Each row is a point on a tangle of strands that fork, close into loops and nearly touch. The rows are in no order.
Two points are linked if the straight distance between their rows is under 6.24. Some points are linked to none.
<510>: [-0.92  3.31 -1.06  0.67  1.13  1.46  0.11 -1.37 -0.75 -1.10  1.53 -2.65
  2.34  1.31 -0.29 -0.05  0.29 -0.95 -0.89  2.15]
<274>: [ 1.09  4.21  2.57 -0.88  0.50  0.57 -4.59 -1.14 -0.12  0.63  0.02 -2.01
  2.05  1.07  1.50 -4.65 -0.92  0.56 -1.15  1.21]
<692>: [-0.05  1.77  1.07  0.10  0.87  0.96 -2.47  0.91 -1.12  1.26 -1.44 -3.40
  1.83 -0.03  1.42 -4.09 -1.19 -0.57 -0.13  0.43]
<5>: [ 1.44  0.83  2.73 -2.53 -1.17 -2.17 -0.39 -0.09  1.48 -1.08 -0.92  0.92
 -0.53 -2.17 -1.10  2.62 -0.65 -0.19 -2.02 -1.84]
<745>: [ 3.90 -0.51  2.12  0.55  0.30 -1.12 -3.65  1.10  2.34 -2.00  1.47  2.42
  1.04 -2.09  0.36  3.02  2.57 -0.56  1.58 -2.04]
<155>: [-1.43 -1.06 -0.91 -1.23 -0.67 -0.52 -1.96  1.57  1.26  2.92 -2.12 -0.46
 -1.60 -0.10  1.96 -1.26 -3.53  1.11  1.59 -0.37]
<189>: [ 0.10 -3.10  1.61  0.19 -0.10 -0.33  0.20  2.58  1.21 -0.23  2.13  0.15
 -5.53 -2.27 -2.56 -0.72 -0.23 -0.58 -0.11 -3.74]
<624>: [-0.16 -2.13 -1.14  0.93  2.05 -1.54  0.84 -3.67  1.35 -0.15 -2.35 -0.13
 -0.15 -1.75  0.53  3.98  0.74 -0.92 -0.23  0.92]
<62>: [-0.64 -2.06 -0.52  1.38 -0.09 -0.63  2.28 -1.73 -2.69  1.17 -1.43  2.34
  4.06  1.92  2.86 -2.03  0.14  1.76  1.01  1.16]
<476>: [-1.86  0.32 -0.27  0.13  0.31  1.11  4.97 -3.00 -0.81 -0.40 -0.26  1.72
  1.75  1.61 -1.65  2.77  1.46  0.27 -0.75  2.08]
<690>: [-1.76 -0.47 -0.59  0.08 -1.36 -0.07  1.83  1.02 -1.52 -0.50 -0.10  0.66
  0.02 -1.51 -2.74  0.21 -1.34  1.44 -2.24 -0.21]
<498>: [ 2.54  2.09  1.29 -1.02 -1.41 -0.19 -2.90  2.30 -0.50 -1.20  1.32  2.22
  2.86 -0.08  0.33  2.37  2.38 -1.89 -0.96  0.21]
<352>: [ 2.24  2.99  1.93 -1.03  1.51 -1.06 -4.22  1.72 -0.48 -1.26 -0.33  0.52
  3.05 -0.17  2.34  1.50  2.68 -3.52 -0.82  0.81]
<18>: [ 1.44  0.32  3.06 -0.83 -0.53 -0.43 -0.25  4.06 -1.38 -2.36  3.27 -1.02
 -1.13 -0.48 -1.71 -0.85  1.92 -1.93 -0.86 -1.61]
<46>: [ 1.47 -1.15  3.68 -1.88 -2.40 -0.35  0.78  3.04 -0.85 -1.69  1.49  0.36
 -0.72 -1.64 -2.84  0.15  0.74  0.07 -3.15 -1.22]
<309>: [ 0.58  0.63  2.93  0.99 -0.67 -0.01 -0.47  2.61 -2.67 -1.63  3.67 -2.02
  1.26  0.40 -1.06 -1.99  4.38 -3.22 -0.83 -0.52]
<699>: [ 2.12 -1.32  0.18  0.84 -1.99 -0.38 -2.75  2.16  1.36 -0.42  0.47  0.88
 -0.45 -2.59 -0.17 -2.56 -2.35  2.75  2.81 -1.69]
<566>: [-0.41 -0.94  0.60 -1.45  0.28  0.51  1.48  0.79  0.12 -0.75 -1.27 -2.03
 -2.32 -2.48 -2.03 -0.90  0.06 -2.51 -1.60 -1.02]
<435>: [ 0.48  0.09 -1.18  2.78 -2.95  0.68 -2.90  0.34 -0.20 -0.50  0.97  0.75
  2.32  0.43  0.24 -0.93  1.33  0.98  0.17  0.62]
<3>: [ 2.81  2.26  1.93  1.42 -0.27  0.38 -4.08 -1.68  1.86  0.70 -1.34  0.81
  0.61 -0.75  2.09 -2.37 -1.01  3.87  1.88  1.62]
<125>: [-1.78  2.32 -2.18 -1.87  2.47  0.26  2.70 -0.17  0.09  1.43 -1.56 -1.17
  0.24  3.16  1.39  0.63 -2.54 -0.05  0.93  1.48]
<150>: [-1.70 -1.31 -2.21  2.14  0.25  2.19  1.58 -1.07 -0.01  0.12  2.16 -0.48
 -1.85  0.09 -0.07  1.85  2.81 -0.68  0.68  0.22]
<272>: [ 0.26  0.17 -2.53  1.13 -0.05 -0.87  0.90 -3.34  2.25 -1.70 -1.43  0.09
 -1.67 -1.50 -1.04  4.74  0.99 -1.37 -2.35  0.44]
<219>: [-0.84 -0.74 -0.21  1.57  1.69  0.26  0.83 -1.75 -2.63  1.38 -1.20 -0.39
  3.22  0.83  2.55 -4.10  0.73 -0.13  2.40  2.51]
<159>: [ 1.08  0.15  0.17  0.22 -3.93  0.02  1.63  2.34 -1.38 -2.99  1.05  0.10
 -0.89 -1.67 -3.33  0.16 -0.83 -0.23 -2.19 -0.61]
<90>: [-1.89 -3.44 -2.53  1.13  0.36 -1.21  5.86 -1.76 -0.42 -1.27 -1.07  1.94
 -1.77 -1.43 -0.91  1.76 -0.35 -0.69  0.95  0.56]
<327>: [ 1.08  0.13  0.78  1.82  1.42  1.65 -2.12 -1.09  1.35  0.30  0.77 -2.55
 -0.03 -0.64 -0.70 -3.03  1.86  2.46  3.48 -0.86]
<676>: [-0.20 -0.38  0.21 -1.75 -1.52 -2.17 -1.38  2.80  0.42  0.80 -1.82  1.05
 -0.78 -1.45  0.92 -0.11 -3.69 -0.04 -0.86 -2.00]
<248>: [-0.44 -0.75 -3.07  0.09  1.31 -1.31  1.62 -2.00  0.29 -0.16 -1.32 -0.14
  1.65  0.43  1.33  2.22 -0.15 -0.31 -0.23  1.78]
<451>: [-0.55 -0.77  1.55 -0.26 -1.66  0.08 -0.13  1.87 -0.66  0.01  0.13  1.09
 -2.79 -0.27 -0.13  4.05  2.47 -2.97 -2.10 -1.30]
<292>: [ 0.47 -0.43  1.76  1.48  0.16  0.75 -1.77  0.55 -2.04 -0.05  0.12 -2.18
  1.39 -0.12  0.78 -6.17  2.18 -0.27  1.21  0.38]
<389>: [-0.08  0.53  0.12  0.98  0.74  1.62 -1.02 -1.14 -0.96 -0.63  1.06 -1.93
  2.21  0.15 -1.70 -0.60  3.75 -1.52 -0.39  0.56]
<555>: [-1.03 -2.05  0.31  1.00 -1.88  1.68  0.03  1.82  0.85  1.05  2.08  0.49
 -4.67 -0.13 -2.65  1.64  0.72  0.23 -0.86 -2.27]
<617>: [-0.41  4.61 -3.71 -0.46  2.08 -0.78  2.51 -1.46  0.17 -1.05  0.38 -0.14
  2.29  3.39 -0.13  2.29 -3.07 -0.11 -1.91  2.97]
<178>: [ 0.10  3.53 -4.01 -1.87  1.22 -1.47  3.88 -0.27 -0.28  0.23  0.55  0.35
  0.19  5.18  0.94  2.14 -3.87 -0.18  0.37  1.75]
<630>: [-2.16 -2.31 -3.06  1.98  0.59  0.20  2.84 -0.92  0.12  0.79 -0.46  1.08
 -3.08  0.76  0.56  2.18  0.61 -0.49  1.49  0.27]
<622>: [-2.30 -1.08  0.21 -1.19  1.06  0.35  3.47 -2.71 -1.26  1.92  1.91  1.62
  3.01  2.01 -0.60  2.00  2.18  2.11  1.20  0.45]
<312>: [-1.07 -3.13  1.28  0.21 -2.84 -0.12 -0.30  3.76 -1.26  1.47  1.20  1.23
 -3.95  0.05 -0.80  1.53  0.39 -0.89 -3.04 -1.98]
<590>: [-1.77 -1.07 -2.34 -0.07  1.93  1.92  1.01 -0.21  0.70  0.89 -0.75 -2.80
 -3.56 -0.76 -0.93 -0.96  0.23 -2.36  0.70 -0.79]
<145>: [ 1.82 -1.87  0.50  1.57 -2.87 -1.23 -2.83  3.96 -0.73 -0.50  1.02  3.35
  0.27 -1.54  1.24 -0.98 -1.02  1.67  1.28 -1.50]
<404>: [ 0.66 -2.43  0.85 -0.22  0.12 -0.23 -0.96  3.63  0.41 -1.36  2.09 -1.37
 -3.16 -2.97 -1.26 -3.47 -0.87 -0.44  1.39 -2.05]
<262>: [-2.84 -0.97 -2.38  1.16 -1.68  0.08  2.12  2.00 -1.66  0.88 -1.18  1.67
  1.13  0.87 -1.26 -0.69 -1.45  0.98 -0.06  1.01]
<507>: [ 0.83  0.91  0.26 -1.68 -0.61 -0.78 -2.69  1.17  0.90  0.65 -0.24  0.63
  1.01 -1.23 -1.66  0.59 -1.96  1.58 -1.61 -0.78]
<466>: [ 2.34  1.64  0.72 -0.42 -2.42 -0.06 -4.18  0.74  1.34 -0.06  0.70  0.81
  0.38 -0.34  0.93  2.88  1.96 -0.77  0.16 -1.55]
<461>: [-0.33 -1.16  2.82 -2.35 -1.08  0.96  2.54  0.01 -1.22 -0.67  0.22 -1.44
 -2.96 -1.69 -2.91  0.80  0.82 -0.36 -2.93 -1.31]
<238>: [ 1.41 -0.10  3.38  0.42 -0.37 -0.04 -2.87  2.41 -1.78 -1.04  2.91 -0.52
  1.50  0.46  1.13 -4.33  3.09 -1.59  0.62 -1.31]
<413>: [-1.81 -1.32 -0.85  0.07  4.13 -1.61  0.77 -3.32  3.78  0.80 -2.74 -2.24
 -3.73 -0.21  2.23  2.49 -0.98 -1.03  0.84 -1.37]
<616>: [ 1.13 -2.08 -2.02  3.77 -2.95 -0.09 -1.38  1.90 -1.38  0.32  0.75  2.34
  0.18 -0.84  0.20 -1.02 -0.08  0.14  1.95  0.43]
<738>: [ 1.64 -2.12  1.12 -0.04  1.14  0.83 -1.70  2.94 -0.22 -0.72  1.53 -1.88
 -1.80 -1.32  0.21 -1.09  1.88 -1.57  0.67 -1.59]
<160>: [-1.91 -3.09 -1.76  1.40 -1.33 -0.88  2.72 -0.08 -1.85  1.19  0.08  4.42
  2.01  1.45  0.87 -0.43 -1.26  1.33  1.43  1.19]
<572>: [-0.93 -0.57 -0.43  1.18  0.74  2.94 -1.11 -0.51 -0.42  0.13  2.04 -1.44
 -0.19 -0.59 -0.54 -1.15  3.00  1.13  1.28 -0.55]
<605>: [-2.63  0.24 -0.56 -3.06  3.17 -0.05  4.45 -1.07 -0.52  2.46 -0.14 -1.55
 -0.32  3.63  2.31  0.14 -0.63 -1.61  3.26  1.41]
<329>: [ 1.76  2.75  2.74  0.60 -0.27 -0.45 -2.78 -2.27 -0.37  1.07 -1.71  0.38
  2.76  0.81  3.07 -4.28 -0.95  2.58  0.39  2.21]
<267>: [-2.50 -0.60  0.09 -2.34 -2.12  0.51  6.10 -2.68 -0.91 -0.66 -1.48  1.36
 -0.79  0.41 -2.24  2.15 -0.60 -0.73 -1.50  0.84]
<72>: [ 0.72  1.05 -3.95  1.40  1.04  0.86 -0.69 -2.53  1.71 -1.77  0.03 -1.19
 -1.53  0.91  0.14  4.57  1.18 -1.91  0.40  0.72]
<472>: [-0.01  0.95 -0.94 -1.15  1.11 -0.29 -1.98  0.18  0.40  2.80 -2.21 -0.90
  1.14  1.20  2.42 -3.62 -4.87  2.10  0.70  1.00]
<430>: [ 0.47  2.83  1.77 -0.82  0.02  2.82 -2.23 -0.36  1.24  3.76 -1.11 -1.89
 -1.30  4.06  2.11 -3.20 -0.55  2.51  2.86  1.32]
<109>: [-1.33  1.02 -1.59 -1.33  3.31  0.37  0.03 -1.65  3.03  0.14 -2.02 -3.14
 -3.62 -1.55 -0.25  1.43 -1.39 -1.34  0.11 -1.30]
<104>: [ 2.02 -0.75  2.56 -1.50  1.42 -1.36 -2.19  0.01  1.88 -1.74  1.10  1.01
  1.27 -2.69 -0.65  1.39  1.32  0.71 -0.15 -2.80]
<99>: [-1.51 -0.06 -1.43 -0.25 -1.18 -1.06  5.68 -2.72  0.46 -1.07 -1.98  1.91
 -1.63  1.12 -1.53  3.83 -2.73  0.82 -1.94  0.67]
<343>: [ 1.78  0.97  1.10  1.86 -1.99  1.03 -2.73 -1.38  1.60  0.58  0.91  1.87
  2.36  0.99  1.09 -0.73  0.11  3.60  0.86  0.72]
<370>: [-0.04  1.60 -0.94 -1.22  1.43  0.48  0.53 -0.82 -0.31  2.66 -2.89  0.00
  1.49  3.89  2.96 -2.60 -2.56  1.02  1.35  1.65]
<120>: [-1.14  3.02 -1.38 -1.45  1.62  0.35  1.30 -1.88  0.08 -0.31 -1.19 -1.14
  1.97  0.25 -0.93  0.29 -2.23 -0.03 -3.16  2.86]
<586>: [ 1.83 -0.16  1.93 -0.59  2.34 -0.24 -3.08 -1.15  0.87 -1.13  1.56 -0.71
  2.08 -2.48 -0.48 -2.56  1.48  1.80  1.36 -1.93]
<374>: [-1.17  0.23 -2.18 -0.49  0.57 -2.77  3.16 -3.33  0.43 -0.37 -2.63  2.37
  1.54  0.71 -0.19  3.16 -2.58  0.91 -2.37  1.47]

A tip is a point with one link. Name the tips that can be reached along the links from each point below, in the order of the rows.
<150> -> <352>, <90>, <605>
<690> -> <699>, <219>, <451>, <413>
<267> -> <622>, <72>

A piece is all that can be reached along the links. How many separate loops has the piece of each point below (a circle has one, a figure eight two, a Y none), and how many tips (points with one link)?
<692> -> loops 0, tips 4
<572> -> loops 1, tips 3
<622> -> loops 0, tips 2
